Each row is a point on a landscape with many peaks, with its height.
A climber steps from a point to whichever of its 3 nearest points has the largest rise for the distance, and stops where none of them is higher. Distance is the straight distance between rows; heights are no part of it.
depan (h 353): [132 131 133 140  50 163  93 109 101 104  70 126]
Fad (h 166): [ 92 116 115 113 141 161 189 111 202 169  75 137]
Kug (h 327): [154 133 152 151 145 113 102 169  72 108  96 100]
gos (h 395): [159 130 162 147  48 182  93  97  66 107 101 121]
morik (h 710): [115 132 124 154 126 112 109 122 114 136 121 152]
lik (h 599): [140 136 136 176  87 122  98 128  96 112  79 121]
limaf (h 466): [156 123 155 132 125 107  55 164  94 118 156 110]
mutur (h 285): [100 127 121 135 143 131 153 122 154 142 106 157]
mib (h 296): [107 116 130 114  91 131 107  78 178 173 121 148]
Gobit (h 338): [129 136 141 173 127 123 125 162  85 115  52 101]
Bov (h 385): [133 133 138 162  84 120  87 123  86 112 105 117]
kebur (h 205): [100 106 149  99  99 117 114  62 210 179 174 120]
fom (h 440): [111 124 119 133 121 110 111  98 149 167 189 134]
Nali (h 256): [106 120 107 129 144 145 189 124 167 144  86 154]
Zemi (h 701): [128 131 118 116 159 132 120 161 147 125 209 126]
rez (h 441): [174 143 152 131 112 112  50 183  81 122 138  91]
nirul (h 356): [ 96 113 108 127 114 143 135 100 196 178 101 152]
Pobid (h 552): [ 99 124 110 104 163 136 202 110 169 148 155 119]
sed (h 655): [167 124  79  87 158 103 165 122 157  64 162 111]
gidep (h 442): [105 128 125 136 138 114 116 123 133 145 179 161]
Nuku (h 378): [151 137 156 125  51 195  93  97  84 112 110 146]
Lukit (h 459): [168 134 161 150 108 103  72 162  60 116 100  84]
naf (h 210): [132 134 135 150 149 116  94 153 100 122 116 134]
bozav (h 432): [104 130 114 149 143 120 135 120 135 148 135 146]
sino (h 604): [153 125 153 151  87 113  62 119  61 112 140 111]
vapi (h 105): [125 135 134 134 101 119  91 101 116 144 155 159]
Laf (h 204): [114 134 127 152 106 122 116 117 134 147 100 154]
sivi (h 546): [127 125 135 137 134 101  70 148 108 123 173 122]
zufe (h 247): [107 135 118 156 103 148 122 143 134 125  56 157]
kor (h 568): [118 126 104 109 167 129 194 107 137 125 145 124]
reb (h 601): [163 125 114 106 175 128 148 155 120  83 165 127]
sig (h 577): [109 126 107 110 169 133 166 127 150 147 193 124]
Tef (h 38): [202 138 134  98 158 115 128 197  86 103  90  95]
Kas (h 191): [130 128 142  89  81 160  95  66 165 161 130 168]
Zemo (h 553): [114 134 104 101 161 128 212  98 149 118 132 136]
sovup (h 628): [120 120 110  69 156 140 147 153 163 123 238 108]
Lilip (h 513): [ 82 115 130 113 132 129 161  96 187 187 157 124]
tus (h 167): [140 135 143 150 163 122 150 155 103  95  80 130]
bunip (h 64): [137 130 138 124  66 139 100  85 129 145 111 171]
nava (h 516): [101 122 111 103 155 132 222  95 178 145 117 126]
Lato (h 76): [168 134 136 113 185 117 142 175  93  87 106 124]
tulo (h 257): [116 136 130 160 129 136 153 157 108 101  51 139]
gep (h 618): [110 129 119 126 166 123 156 126 137 133 167 143]
Sep (h 674): [130 140  69  68 150 103 195 114 155  90 173  94]
pagu (h 521): [141 129 111 113 179 124 177 130 121  92 132 140]
zovu (h 661): [136 120 136 131 162 128  93 163 130 114 191 130]
Siniz (h 410): [156 135 147 133 148 118  86 181  88 108 137 112]
Zezat (h 537): [ 83 123 133 108 127 114 147 102 173 176 194 113]
tar (h 558): [ 89 127 120 104 155 130 147 119 160 163 209 117]
Pidot (h 431): [138 123 138 178  87 131 109 145  92 112  47 101]
Mivar (h 478): [160 140 151 155  71 126  81 109  61 104 110 103]
gineg (h 399): [117 130 114 140 172 132 173 130 133 118 108 155]
Lukid (h 41): [189 127 146  97 156 121 123 201 106  93 124 109]
neb (h 360): [118 131 127 169 104 125 124 142 111 115  63 135]
lezi (h 438): [ 90 105 120 106 109 142 141  87 217 185 110 124]

Where does a climber stop that starts at each point below?
Nali: Sep
Lato: lik
reb: Sep
Lukid: Zemi
rez: Zemi
tulo: lik
